Each row is a point on a tangle of strands that fork, close into loops and nearly touch. The rows are in no order.
Two points are linked if the straight distance between their rows is under 60.9.
sofim: [ -7.1  -6.3  15.0   6.4   9.3  26.5 -27.6  16.3  12.1  -8.3   4.8   8.4
  -2.3  22.8 -17.7 -13.0 -18.9 -23.9  12.1  -8.8  19.0  10.0  -9.1  18.2
   9.7   4.4 -31.7 -10.2 -13.2  24.2]
Munud: [ -4.6  -9.3  12.8  14.2  14.6  17.3 -23.0  14.0  15.4   6.9  -0.8   8.8
   3.2  27.2  -3.9 -18.0 -12.5 -25.6   4.9  -5.9  -6.5 -11.6 -18.8  22.8
  11.5   8.7 -14.0 -22.2   0.0  21.2]
totot: [  2.6   9.7  -8.7  21.9  16.8  12.5 -12.1  13.2  11.2 -21.7   2.4  -1.6
  27.3  -0.6 -16.1   1.3 -14.4 -32.5   8.3 -11.2  15.3   2.2  -4.9  34.5
   0.8 -20.9 -29.6  -4.4  -2.1   9.2]
rar: [ 13.0  12.9  12.6   8.4  -6.4  -3.6  10.6  11.9  -4.6 -15.6 -35.7  -2.8
  23.1 -16.4  -8.8  -3.4  -8.9   0.4   3.3 -21.1 -27.0  21.3  12.9  31.7
  12.0 -38.3 -10.9  -2.3  18.8 -10.0]
Veke: [ -4.6  12.6   4.7  21.3   7.2   4.1  -0.7 -16.7  -2.6  10.7 -12.8  -6.0
  28.5   2.5   3.0   3.7  -9.0 -13.9   4.1  11.4  -2.0 -13.5  -2.5  -0.6
   0.4 -10.7 -11.4  -9.4  16.8  -7.6]
donak: [ 22.8  -6.5 -20.0  -8.9  -1.0 -13.0   3.0   1.5  10.6 -14.4   6.6   0.3
  20.2 -15.2   3.2  10.4  43.7  -4.7  13.1 -21.4 -36.2  11.6  12.9   3.4
 -10.0  -9.5  -5.0  -5.9   7.4 -18.2]
lik: [  3.3 -11.2 -21.3 -16.0   4.1 -15.3   9.1  -2.6  -7.4  -4.7  40.3  -8.3
  -4.2 -12.5 -17.2  25.4  19.4  -4.6   1.5   5.4  24.5  -2.7  14.0  -9.4
  -5.4   2.8   1.2  -2.4  -9.5 -27.8]
gine: [-15.8   3.1   6.1   5.8   7.0   4.5 -25.2 -12.3  10.9  11.9 -10.7  13.9
   7.9  10.3   8.7 -18.9  -2.5   2.8  -3.8  -1.2 -28.2   9.5 -16.2 -33.1
 -13.7  11.4 -24.7  -0.2 -18.8  10.7]
kesu: [  9.2  13.4  -1.4   9.1  10.4  -6.3  16.9   4.7  -2.9   6.1   1.6 -23.6
   9.6  -0.2   3.5   7.1  -1.5 -13.6 -18.3  15.6   1.0 -13.2   3.4  16.5
   6.5 -22.5  16.5 -18.6  11.5 -28.2]
rufa: [-27.6  16.0  14.0 -15.1 -21.2   5.4   2.7   5.8  -0.4  -6.4 -11.7  24.5
  -6.5  10.0  17.2  -2.3   8.8  13.6  -4.7  13.6 -20.1  12.1  -1.3 -23.4
  -9.5  -9.5   7.1   1.5 -11.5   9.8]
muduv: [ -5.9   9.6  -4.8 -24.5 -12.7 -19.7  16.4 -17.8   0.5  -5.4  -5.7   3.7
 -12.1 -14.6  17.8   6.2  21.1  23.7 -28.3  25.2 -16.8  -1.2   0.4 -23.3
 -10.5 -10.3  31.0   1.4  -9.7 -30.4]
nar: [-11.2 -25.8   0.4  13.6  24.6  -3.9 -17.1 -30.0   0.4  41.8  -1.0  -9.5
  15.5  -5.0 -14.0 -14.4 -17.7   5.1   6.4  -5.7  -2.1 -23.0 -16.4 -17.1
 -12.4  43.0  -7.8 -15.1  -4.2   0.1]
Nudu: [-11.0   6.4   4.7  -6.9 -15.2   7.7   5.6   4.3 -33.0   1.4  11.0   1.7
 -27.3  14.6   7.0   6.6   3.5   7.9  14.8   3.2  30.0  24.3  13.5 -23.2
  -3.5   9.5  -4.2  34.6   3.0  13.4]
Pufis: [ 22.0  -0.4  -1.4  -4.1  13.7  -7.8  16.8  13.4 -21.0   4.4  12.1 -24.8
 -35.7   9.1   0.8  11.1  -4.4  -4.2  -5.1   5.8  45.2  -0.1   0.6  15.6
  18.0   8.9  11.3  25.8  18.0  -0.9]
vir: [  1.8   3.7  -9.6   4.9 -11.0  -5.6   3.2 -19.4  21.3  -4.9  -9.9  12.7
  12.2  -4.6  27.8  -8.4   7.8  23.0 -16.9  -3.8 -44.8  -1.6  -4.2 -37.0
 -13.7  -5.8  10.1  -1.3  -9.7  11.3]
menit: [ -1.1  14.0   2.3 -14.7  -3.6  -3.0   5.0  12.3 -32.2  -9.5   2.0  -6.7
 -41.6  16.3  13.6  15.6   6.3  -1.2   4.6   6.3  45.7  22.3   8.4  -2.3
   2.1  17.0   7.9  44.9   7.3   8.9]
Rav: [-19.0   9.8  26.0 -22.6  -8.6  10.9   2.4  38.6  -7.2 -21.3  -2.7  14.2
 -29.5  19.8 -11.1   6.7  -8.3  -8.6  -7.6   0.6  25.1  25.4  16.7  21.9
   4.0  -3.2  -7.8   9.2 -12.4  17.6]
lini: [  1.5  -8.4  -4.8  13.7  -5.4  -3.5   6.9 -24.1   8.4  21.4 -11.6 -22.9
  28.3 -17.4  -1.1   0.5  -9.4   2.1  -5.3  17.0  -6.3 -34.3  -5.8   7.0
  -2.7   3.0  29.4 -30.5  10.6 -16.5]
mabu: [-10.5 -22.4  -0.9   5.6  12.5  -4.3  -3.8 -21.9  -1.1  28.5  18.1  -5.0
  14.9  -2.3 -11.4  -3.6  -7.3   4.3   8.1   2.0   3.6  -5.5  -5.5 -23.6
  -9.5  23.0 -11.9  -4.7   0.3   5.7]
mus: [  4.3  -9.5   7.0   5.2 -26.3   0.0  14.6 -17.8   4.7   7.1 -13.9 -13.9
  -8.3  -4.5  15.8 -10.8 -10.8   0.5 -28.5  23.1  -1.1 -33.7 -10.3  21.4
   4.4  -5.8  52.1 -11.8  -6.8 -23.4]
saf: [ 11.1 -16.3  -4.7 -15.1   2.8 -12.8  21.1   2.9 -19.7  18.9  14.8 -20.9
 -19.5 -14.4  -2.2  12.4   7.7  13.1   1.5   8.4  34.6  -1.4   8.6 -18.1
  -5.6  17.4   9.1  17.4  12.9  -7.0]
Bera: [ -6.7 -18.5  10.1   5.1  -1.4   2.9   0.8   5.2   1.6  25.2  17.1   1.5
 -15.4  14.0  -3.6 -10.2  -3.4  -4.2   4.4   7.3  -1.7 -14.4  -8.8   1.9
  12.8  20.6  12.9 -17.7   8.3  18.0]
vusab: [ 13.1   2.6  -8.6 -14.6   1.3   0.0   7.3  15.3   6.3 -21.9  -8.1   3.6
  12.8  -4.6   4.5  13.5  35.5 -14.6   1.9  -2.9 -18.1   8.6  10.7  13.6
   3.5 -14.5   2.2 -12.4   8.6 -21.0]
zokel: [-17.1   1.3  -6.8   8.7  12.7  -8.9 -19.2 -24.0   8.3   8.2   6.2   7.6
  16.0   2.8   1.5  -3.0  -6.1  -3.1   0.0  -5.0 -16.9  11.4   3.2 -40.6
 -23.2  11.0 -31.8  11.8 -22.9   4.0]
Nuba: [  2.1  -8.3 -13.8   5.1  15.2  -1.0 -21.7  -3.7  22.2  -3.5   3.1  13.7
  24.1  -2.2  -4.3  -4.9  20.1 -24.3  13.5  -8.2 -15.9  -4.1 -13.5   4.2
  -8.2  13.5 -24.6  -8.6  -0.2   7.6]
vez: [ 11.2  28.3 -10.1  26.4  11.4   0.4  16.6   4.4  -6.7   3.8  -5.0 -26.6
  29.7  -5.4   6.4   3.1  -3.8  -9.6  -8.8   2.9  -3.5  -3.5   0.6  23.7
  -3.8 -37.2   4.3  -5.5  15.0 -24.7]
desub: [ 10.7   0.8   8.7  -2.3   6.1  -7.2 -21.3 -14.0  11.5  -4.2 -34.3  22.8
  12.6 -15.9   5.1 -19.3  16.3  17.1  18.4 -39.0 -48.6   7.4  -8.6  -0.5
  -2.8  -3.5 -25.4   2.8   0.5   7.9]
Raben: [ -3.7 -10.7 -33.3  -1.2   4.2  -7.9  -8.6   4.4  24.6 -19.8  48.2   9.8
  -1.2  -4.4 -16.1   6.0  11.5  -5.8   6.2  -9.9  -4.0   5.6  10.4 -14.8
  -9.4   9.0 -10.8  -6.4 -24.8   7.2]
let: [ 20.5 -12.0  -3.7 -27.1  13.0 -33.9  15.4   1.9 -18.6  14.2   2.1 -11.7
 -34.3  -8.6  -8.0  23.8   5.1  22.4  -6.4  21.4  29.4   4.7   5.2  -7.3
  -4.8  19.8  16.4  23.7  18.1 -21.2]
pip: [ 14.6  -6.5  19.7  -1.5 -25.2  13.6   3.8  -2.6  16.7 -24.2 -36.8  15.8
   3.6  -4.7  22.5 -18.8  11.2  21.1   5.4 -23.2 -25.9  -5.1 -15.8  27.2
  14.6 -18.1  20.0 -14.1   3.0  10.4]
Sirap: [  6.6   0.6   0.5   9.9  12.0  -9.9  17.5   7.5  -0.5  22.8  15.3 -27.2
 -10.3   0.9  -3.8  -5.3 -16.7  -4.2 -23.3  13.0   5.8 -24.1  -6.6  27.0
  10.7 -11.2  33.9 -24.5  10.2 -19.8]
kopi: [-10.3   4.5  -3.6 -12.0  -2.1  -4.3   8.8   7.4   0.2  -6.2   5.6   8.3
   5.3   1.0   7.1  11.0  23.5  -9.7  -2.4  12.3 -11.1   0.2   2.8  -8.8
  -0.4  -8.6   6.0 -11.3   0.2 -12.0]
Sapaf: [ -2.3 -26.9   1.8  10.0 -11.2   1.3  12.0  -7.3   0.9  37.0  -4.0 -11.7
 -19.3 -15.2   2.7 -23.6 -25.7  36.1  -5.9   6.0  -5.9  -4.0  -8.6 -35.3
 -17.2  40.3  22.9   8.2  -0.8  26.3]
Depeb: [ -0.3   9.1   4.7  13.3   1.4   0.4  11.5  18.3  13.3  11.9   6.8 -11.5
 -18.4  12.4   8.8 -16.7 -14.1  -7.7 -25.5   7.9  -8.6 -24.2 -16.1  38.5
  14.2 -10.7  42.3 -21.1   0.6  -4.8]
fedav: [  7.2  19.5  -5.2  17.5   1.9  -1.4  -2.0 -11.0  -9.1  -8.7 -20.6  -3.9
  37.3  -9.0  -2.9  15.3   3.0 -17.8  15.5   1.7  -3.2   2.1  13.3   3.6
  -5.4 -20.8 -24.5   7.5  18.5 -15.2]
kalu: [ 13.8  -1.9  10.0   1.7 -21.7  12.3   2.5   0.4  19.0 -16.7 -25.6  10.1
  -6.3   2.7  29.8 -17.4  14.3   8.8  -5.6  -5.4 -18.0 -25.2 -21.5  31.5
  11.4  -8.9  39.7 -18.8   0.2   7.2]
Gad: [  5.2  14.5  -7.8  15.4  10.6  13.7   6.9   3.0  -8.5  -4.0  33.7 -14.4
   7.7  15.3 -18.5   2.5 -18.3  -9.9   5.4 -11.5  38.2  -4.1   5.0  24.0
  13.0 -24.0 -19.8  13.9  -7.8   2.5]
Fope: [  2.2   7.1   1.1  29.6  -6.1  11.5 -16.9 -17.1  14.1   7.0 -34.6   1.9
  18.6   1.6  12.9 -21.8 -19.2  -6.6  -2.3  -2.9 -20.4 -17.4 -14.9  20.4
   8.4  -3.0   9.8 -10.9   9.8  -3.4]
met: [ -8.9   9.5  -3.0  -3.0   6.6   2.6 -26.5  -7.0  -1.3 -14.5 -32.8  20.7
  21.9 -14.3  -1.7  -1.2  10.3 -10.3  17.6 -16.0 -18.9  20.1   1.5 -11.4
 -19.6  -4.0 -40.1  15.6  -4.1  -0.9]
Potur: [-13.9  -4.0   4.5 -12.5 -14.1 -19.3  19.0 -14.5  -4.8  17.8   7.6  -4.0
  -9.8 -14.9   4.7   0.7   0.6  25.1 -16.3  20.7  -8.3  -1.8   1.6 -32.0
  -5.9   1.0  24.0   0.9  -8.4 -10.9]
saru: [  1.2 -21.2   1.9   3.2  -3.2  -9.2   2.3  -5.0  12.7  20.0  18.1   2.3
 -11.9   4.2   3.6 -10.0 -15.2  19.1 -21.6   0.4 -31.8  -1.1   5.8 -42.8
  -5.0  20.9   1.1   0.5 -14.9  32.9]
rin: [  7.5   5.9 -16.1  -0.6   0.0   9.6 -21.1  13.1   4.9 -42.1 -17.5  12.7
  25.2 -24.0 -19.1  12.0   3.7 -24.1  20.6 -22.1   3.0  15.6  12.5  24.1
  -4.3 -14.0 -33.3   1.6   4.8   0.2]
lupof: [ -2.3  14.8   5.8  13.6  -1.2   9.8   0.4   9.6  10.1  -5.1 -22.7   0.3
  18.3   3.8  11.5  -8.2  -7.6 -14.0  -1.4   3.9 -14.0  -0.6  -5.9  15.2
   8.8 -18.3  -4.1 -11.1  13.3   2.6]
Luror: [ -0.6 -27.2   4.1  10.9  15.1   8.8 -20.5   1.6  14.7  23.0  18.3   4.6
  -4.1  19.4  -7.8 -17.1  -2.2 -15.9   8.5  -5.0  -7.2 -15.3 -20.9  10.1
   9.6  34.5  -7.1 -24.5   2.5  17.9]
Rapus: [ 13.3  -2.1   2.0 -30.6  10.2 -32.5   9.9  -5.0 -14.0  10.4   5.4  -1.4
 -28.6  -2.2 -11.7  26.3   9.0  20.3 -20.2  36.1   7.9   1.8   6.2  -5.6
  -1.3   5.4  18.4   4.4   6.3 -35.2]
sarov: [-18.9  12.5  -9.2   6.7   2.5  -2.4 -14.9 -21.3  -6.0  -0.2 -14.2  15.3
  28.4  -3.7   2.6   6.1   8.0  -2.6  12.4   2.8 -15.1  11.8   3.1 -31.3
 -25.2  -4.3 -32.9  16.0  -3.0  -9.0]
kofu: [-10.9  18.3  10.9  24.4   3.9  10.7 -32.5 -30.6   4.9  14.4 -47.7   0.5
  15.0  -4.1  17.2 -22.4 -16.1  -4.5   6.0  -6.5 -18.5 -15.9 -19.1   1.7
   3.7  11.9  -4.6  -7.1  -4.2  -9.9]
kepe: [  5.1 -22.8  -6.5  -4.3  -3.6 -14.8   9.7   9.8   8.9   5.6  32.0  -4.0
 -29.5   3.2   2.4   0.0  -4.8   5.6 -15.0  -5.9 -15.3  11.4  23.1 -41.6
  -5.8  20.6   4.7  18.9 -14.0  26.4]
Tizo: [ 11.3  -9.3  -6.1  14.1 -23.2   2.9   5.8 -26.9  11.2   4.9 -19.6 -14.1
  17.9 -16.8  15.3  -8.4   1.0   1.1 -10.9   9.8 -14.9 -28.4  -8.4  20.7
   0.0  -3.0  41.7 -20.4   9.3 -21.7]
Divo: [  3.8   2.7  -0.5   3.2  -6.8   3.1  -8.9 -12.1  19.2  -8.3 -22.9  22.1
  15.3  -5.6  24.1 -15.3  15.6  24.1   2.9 -17.3 -44.0   5.8 -12.9 -15.2
  -9.5  -5.8  -1.7  -2.0  -0.9  11.5]
gazo: [ 19.7   0.2  -4.8   4.6  19.3  -5.3  23.3  12.8 -16.9  10.0  33.6 -25.3
 -19.3   8.1 -11.2   4.9  -6.6  -8.8 -10.3  -1.0  41.2  -9.5   3.3  23.5
  18.0  -8.6   5.8  10.1   9.9 -11.7]
riko: [  6.5 -11.2 -34.7   0.8   7.2  -6.1 -16.3   1.6  30.1 -21.2  29.9   9.3
  22.3  -8.7  -8.6   4.1  27.1 -20.3  10.9 -14.2 -14.1   1.8  -2.3  -1.7
 -14.1   6.0 -14.3  -7.2 -12.6   5.8]
Pigu: [ -2.9   3.7  -2.1  -4.6  10.8  10.0 -36.3   2.4  -0.6 -26.9 -38.8  16.9
  18.8 -20.6 -11.8   3.5   1.6 -20.4  16.9 -27.0  -3.0  19.8   3.4  12.4
  -7.7  -2.2 -44.7   8.8  -4.2   8.8]
Kigor: [-20.0   8.4   1.3  -7.7  -6.3   8.2   2.2  10.0  -9.3 -16.8  -4.1  16.5
  11.3   9.8  -1.4  12.4   4.2 -12.3   8.2   8.1   4.9   9.6  11.4  -8.7
  -4.4 -15.1 -17.3   1.9  -6.1  -4.1]
kuru: [ -1.0  18.6  -9.5   8.2   3.5  22.8  -5.7  11.9  -4.3 -23.3  26.8  -2.9
   2.5  11.5 -24.7   7.1 -23.6  -2.1  16.1 -15.1  46.7   9.6   9.6  19.4
  18.8 -17.4 -25.4   5.8 -18.7  14.8]
Mimul: [ -3.6 -21.5 -19.2  -1.5  -0.3 -13.1   2.2   1.3  13.4  -3.0  43.2   6.4
 -12.9   0.2  -7.1   1.5  -0.6  -2.9  -7.3  -9.6  -7.0   7.8  18.2 -31.4
  -9.9  10.0  -9.0   8.7 -20.8  13.0]
buvor: [ 11.3  -2.2  24.7  -4.8 -16.8   1.0   1.6  -6.1   9.6 -16.0 -39.0  19.0
  17.0 -12.8   2.0 -14.1   7.7  23.1  17.1 -28.4 -38.5   4.8  -3.8  23.7
  17.2 -23.8   0.1 -11.0   9.8   2.7]
Serad: [  1.8  16.1   6.5 -14.8 -22.7  -2.0  10.6  -7.6   5.0 -18.1 -24.8  12.8
  -4.4  -8.1  25.7  -0.9  22.6  15.4 -11.3  11.8 -19.2   3.5  -5.2  -3.4
   0.8 -20.2  28.5  -3.0  -2.9 -17.9]
Zilu: [ 17.1   9.6  16.0  10.0  -1.3  -5.0  -8.0  -8.8   3.1  -2.6 -41.3   7.1
  23.8 -16.3 -12.8 -11.3  -3.9   0.0  20.5 -20.2 -36.3   6.0   6.0  25.1
  13.9 -22.0 -15.4  -1.8  17.6  -8.8]
fenen: [-16.3   1.7   9.6   1.3 -15.3   7.0  -0.9  -8.6 -26.6  14.0   8.9   6.1
 -16.3  16.6   6.0  -2.6  -6.5  19.1   9.0   6.4  10.8  29.1  10.2 -45.6
 -12.9   6.0 -13.4  26.5  -1.4  13.2]
zuzip: [ -2.6  18.6  15.5 -27.5 -15.5   7.8  10.4  18.7   1.2 -31.1 -41.7  16.9
  -6.6  -6.2  22.9   3.2  17.3  14.4 -13.9  -1.0 -17.3  14.2   5.9  10.9
   6.8 -25.6  17.4  -1.6   3.5  -5.2]
voda: [  8.6  -4.2   4.7  -8.7  11.5 -10.9   2.9  23.2 -14.7   8.4   1.3 -27.2
 -38.7   4.9  19.1   9.3  -1.1  -7.2  -3.7  12.6  40.6  -3.0 -13.9  10.4
   7.3  34.2  23.0  27.6  22.6  17.5]
fize: [ 16.4  -4.2  -7.6  -1.1   1.7  -9.4  -6.6  -7.6  10.2  -9.1 -13.6  16.3
  24.6 -16.5  -4.1   0.3  29.9   3.4  23.3 -26.3 -42.9  10.8   5.7   6.1
  -4.9  -6.9 -18.8   1.6   9.1  -3.1]
muf: [  6.7   2.4 -12.6  -7.4  -6.6  10.3   9.2  -9.5 -26.0  -5.9  26.7 -13.4
  -4.7   1.5  -8.7  19.6  -2.0   4.9  15.0  -2.3  49.2  -3.1  20.2  -9.0
  13.6  -1.9  -7.5  23.8  -0.2  -3.2]
gak: [  4.3   4.8 -26.8 -17.8  -0.6  -9.7  -3.5   7.1  -4.6 -26.0  44.9   3.3
 -22.5  -7.6 -21.9  23.3  14.5   0.1  10.5   0.5  33.8   5.6  16.0   0.8
   4.7   8.3   0.0  -2.8 -13.8 -24.9]
sulag: [  1.8   6.9  -7.5 -10.9  -2.0   4.6   5.5  11.3 -13.0 -19.4  30.2   0.2
 -24.6   5.5 -15.3  15.7   2.6  -7.5  14.3  -1.4  44.8   7.6  16.2   6.2
  13.7   3.4  -3.2  10.2  -7.0  -7.1]
rozum: [-25.4   8.6   2.6 -11.1 -12.4  18.8 -15.2  14.9  -6.9 -29.0   0.3  23.2
   4.8   6.4 -13.4  12.2  -7.7  -6.2  12.9  -3.1  18.0  20.8  13.3  -1.2
  -9.8  -8.4 -28.8   5.3 -16.8   9.5]
Zagal: [  8.1  23.7 -13.2   7.6   4.3   3.3  13.1   0.5 -17.8 -17.8  14.1 -15.0
  26.6   4.9 -10.4  29.7  -0.9 -18.8  -2.0   3.3  27.6  -7.3  17.0  11.1
  -0.4 -31.9 -14.9   3.9  -5.3 -27.4]
Medog: [  1.8 -24.3  -0.9   4.4   7.8   1.1   2.6 -14.8  -8.1  20.5  26.4 -13.3
   7.3  -1.4 -15.5   4.7  -5.2  -7.0  15.6   2.9  26.9  -8.0   0.3  -9.3
   9.0  14.7 -11.6  -0.5   8.8   7.8]
bozar: [ 11.2 -17.4 -22.7 -25.0  10.9 -30.6  15.2   4.6   5.5   1.4  34.6  -8.3
 -13.3 -13.9 -10.0  22.9  20.1   8.5 -22.1  10.8  -2.9  -2.9  19.6 -22.6
 -18.8   7.9   6.4  -1.5 -11.8 -26.5]
tanep: [  3.0 -29.2   6.8  19.7   9.8  15.2  -2.9  -3.6  -8.6  40.0   4.2 -17.8
  -9.6  11.3  -5.6 -14.5 -26.1   0.7   9.6   0.3  16.6 -17.6  -9.1   1.0
  10.8  32.8   9.2  -8.5  22.4  19.5]
Gek: [ -1.5 -20.7   9.1   8.1 -10.3   8.8  -6.2   2.3 -13.6  33.7   1.5  -9.9
 -26.3   2.0   9.0 -18.4  -8.1  16.6   4.0   7.8   5.2   7.7 -16.9 -23.0
  -5.3  39.6  17.0   7.3  14.6  31.4]
sebe: [-14.4  15.6  23.4 -19.4  -2.4  -4.5  12.6  23.3 -16.6  -6.3   0.4  10.4
 -33.3  23.3  -0.3   8.1  -3.2  -0.7  -4.3   9.0  13.4  15.3  10.2   7.4
  11.8   0.4   5.8  13.5  -2.8   0.5]
val: [-14.8  -1.6  10.4  -6.9  -6.6  28.8 -26.8  15.8   1.3 -22.2   9.1  14.1
  -8.9  16.3 -19.4  -3.5 -13.4  -4.3  17.9  -7.6  31.9  28.8   5.1   7.0
   5.6   4.2 -26.0  -1.6 -19.2  25.3]
lim: [ 17.1 -15.9 -12.4 -34.5  16.4 -36.6   9.1   4.3   3.8   9.5  21.5  -1.4
 -31.0  -6.3 -11.2  19.7  18.8  18.5 -27.4  20.2  -7.0   0.1   2.3  -5.5
  -9.8   8.3  18.4  -1.4  -5.0 -25.1]
Pomi: [-18.6  15.4  17.5   8.4   9.8   7.7 -37.2 -17.5   5.4  15.9 -32.1   5.7
   9.8   3.1  15.4 -26.1  -2.9  -1.4   0.1 -10.4 -23.0  -3.3 -23.4 -19.0
  -8.7  22.5 -20.0  -8.2 -15.4   0.1]
zunul: [  2.7 -14.3  10.4  21.6  14.5  13.6  -7.7 -13.1 -12.2  27.8  11.2 -16.3
   5.0  19.8  -8.1  -8.8 -26.4  -8.8  12.6  -4.6  22.7 -13.5  -5.9   2.0
  11.9  13.6 -15.6  -0.2  11.7  11.9]
nuzem: [  8.6  -0.2  -2.5   9.4  12.0   9.6  -6.9  21.3  11.6 -23.5 -22.2   3.6
  23.5 -10.0 -13.0  -5.6  -7.6 -27.6   5.8 -26.3  -5.6  14.0  -0.1  38.3
   1.1 -20.6 -27.5  -2.6  13.2  11.4]
bezam: [ -2.7  27.3  19.1 -13.5   2.3 -10.1  17.0  15.6 -30.3  -7.8  -7.5   2.9
 -43.4  24.1  -1.6  15.1  -9.5   7.8  -8.3   9.6  32.4  18.0  15.6   7.0
  12.2  -1.0   5.3  36.8   7.2  -8.8]
Vipe: [ -5.4  12.5  13.5  -4.5 -25.7  -0.3  14.6 -16.0   1.1  -4.3 -19.1  -1.7
  -7.5  -4.3  19.3  -6.0  -2.2   5.3 -20.6  28.6  -2.9 -16.1  -7.9   4.3
   9.1 -12.4  38.8  -4.6  -5.9 -20.9]
lusi: [  5.9 -18.6  -0.2   2.4  -1.9   5.3  -3.9  16.3 -13.1  25.1   8.3 -23.7
 -29.8  -0.5  15.3  -1.6   0.9  -3.9   6.7   8.5  32.7  -1.6 -15.4  -8.2
  -8.6  39.2  16.6  14.2  22.4  35.6]
Pebu: [ 22.1 -10.4 -21.9 -23.2   5.7  -7.3  14.0  -3.6 -23.2  -0.7  24.8 -23.5
 -21.0 -13.1 -10.6  27.6   8.8  10.1   4.2  -0.3  57.6  -6.1  14.3  -5.5
   3.7   9.8   2.5  23.8   8.0 -15.9]
Dize: [-30.9  13.8  14.6  -1.5 -14.4   5.9  -2.8 -10.9 -12.6   6.9 -10.5  20.4
   2.1  14.9   7.6  -3.7  -5.4  15.3   2.8  17.2 -13.4  18.0   2.8 -41.8
 -13.4  -7.4 -13.1   9.9 -10.9   4.5]
vedof: [ -7.4 -15.3  -0.5  18.6  11.8  -0.4 -15.3 -24.0   7.4  29.4 -12.3 -12.1
  23.5  -2.9  -9.5  -8.7 -19.7  -2.1   2.0   6.2  -7.2 -35.8 -13.1   6.6
   1.6  23.0  10.7 -27.6  12.2  -4.3]
foga: [ -2.9  17.5  12.0 -11.0  -8.8   7.7  14.6  25.8  -8.0 -27.5 -38.0   7.9
  12.3  -9.6   4.6   4.2  -3.2  -0.1 -14.4 -13.2 -12.8  23.5  14.4  18.8
   7.1 -37.4  -1.2   2.4  12.9  -8.6]
tetig: [-11.9  -5.6   1.9  -0.8 -21.9  -6.6   9.7 -23.6  10.2  11.2  -1.4   6.9
   3.6 -10.2  16.7 -12.1   0.1  24.3 -18.0  14.1 -25.9 -12.6 -13.7 -26.6
 -12.4   3.7  28.4  -5.2 -18.2   5.7]
Lemod: [  4.7   5.0   0.1  17.0  17.3   5.1  22.9   2.6 -17.1  21.1  31.8 -25.8
   5.0  13.5  -9.3  -2.2 -16.9  -6.2  -4.9  -0.6  23.1 -15.4   0.3  21.0
   8.8 -22.0  -1.4   3.2   8.2  -5.2]
mika: [ -6.0 -13.0  -3.6  -5.4   3.4   2.2  -7.5   9.6  18.8   0.7  21.5  18.2
   0.6  14.2  -0.7  -6.6  15.7  -8.1   3.5  -4.1 -20.0   2.0 -11.3  -6.5
  -3.9   9.1 -10.9 -11.1 -11.1  22.4]
feb: [ -2.8  12.3 -16.7   7.0   5.8  11.8 -15.2  15.0  14.6 -30.3  19.5   3.0
  14.5  -2.8 -25.3  13.5  -7.6 -21.9  18.1  -8.2  29.4   1.2   4.9  24.2
  11.4  -9.8 -22.1 -14.3 -10.5   5.2]
mufil: [-19.8  14.8  23.9  -8.7 -14.8   2.3   8.8   4.7  -8.9   6.5  -4.6  13.3
 -19.2  14.3   9.5  -4.1   0.2   7.5  -2.1  20.8  -2.6   3.3  -0.7 -10.6
  13.7  -2.7  16.6  -0.6  -4.8   6.2]
zova: [  7.1  10.1  12.6  -6.5  -1.6   5.5   7.1  24.8  20.2 -11.9 -11.0   5.8
 -17.0  14.5  18.1 -11.4   7.7  -3.0 -15.2   3.3 -17.9 -19.2 -14.9  36.2
  16.1 -10.4  33.7 -23.9   3.0  12.9]
lak: [ -2.3 -13.4  -4.3  -4.0   3.5  -8.9   2.1   2.1  23.3   8.9  23.0   8.4
  -4.6   6.4  11.4  -6.4  11.4  10.8 -14.6  -2.3 -34.6 -13.2 -11.0 -20.7
  -8.1  11.1  12.5 -13.7 -10.2  25.4]
moruz: [ 10.0  30.5 -12.3  14.7  10.1   2.8  16.4  18.2 -11.9 -17.7  -1.4 -13.8
  30.9  -2.8  -3.9  15.2  -0.7 -18.5  -5.8  -6.4  11.2   9.5  10.0  25.4
  -8.3 -43.2 -13.5   7.7   3.2 -24.9]
rozaf: [ -9.5 -31.0   0.4   7.9 -11.0  -1.8  16.8 -23.4   9.6  34.0  -4.4  -8.2
   0.9 -23.2  -7.6 -20.3 -28.2  38.6  -8.8   7.5 -13.8 -18.3  -7.5 -30.7
 -19.1  32.0  23.2  -5.2 -16.4   7.9]

A piece is two or more points that can be reached from each other along the links. Count, over all rows, the pieces, the separate loops (a circle has one, a figure eight two, a Y none), the forks (points with three links) and the tips (points with one).
pieces | 5
loops | 4
forks | 2
tips | 4

How many points has the smallest loop of links through each point below? Write - if it is on no loop.
mika | 8
mabu | 28
Fope | -
muf | 10
Nudu | 8

A fork is a point with three links, a tip a point with one. Leave the first point through the second and follow the links. Name the first fork or tip that comes.
rozum / Kigor | Serad
feb / totot | fedav
Zilu / buvor | Zagal
fedav / Veke | rozaf
bezam / menit | sebe

Name the points in between on the shortest way along the links from the first point to the second, in order.
kofu / totot | Pomi, gine, zokel, sarov, met, Pigu, rin, nuzem
zova / mabu | kalu, pip, buvor, Zilu, rar, foga, zuzip, Serad, Vipe, mus, Tizo, lini, vedof, nar
kopi / tetig | vusab, donak, fize, desub, Divo, vir
Bera / vir | Luror, Munud, sofim, val, rozum, Kigor, kopi, vusab, donak, fize, desub, Divo
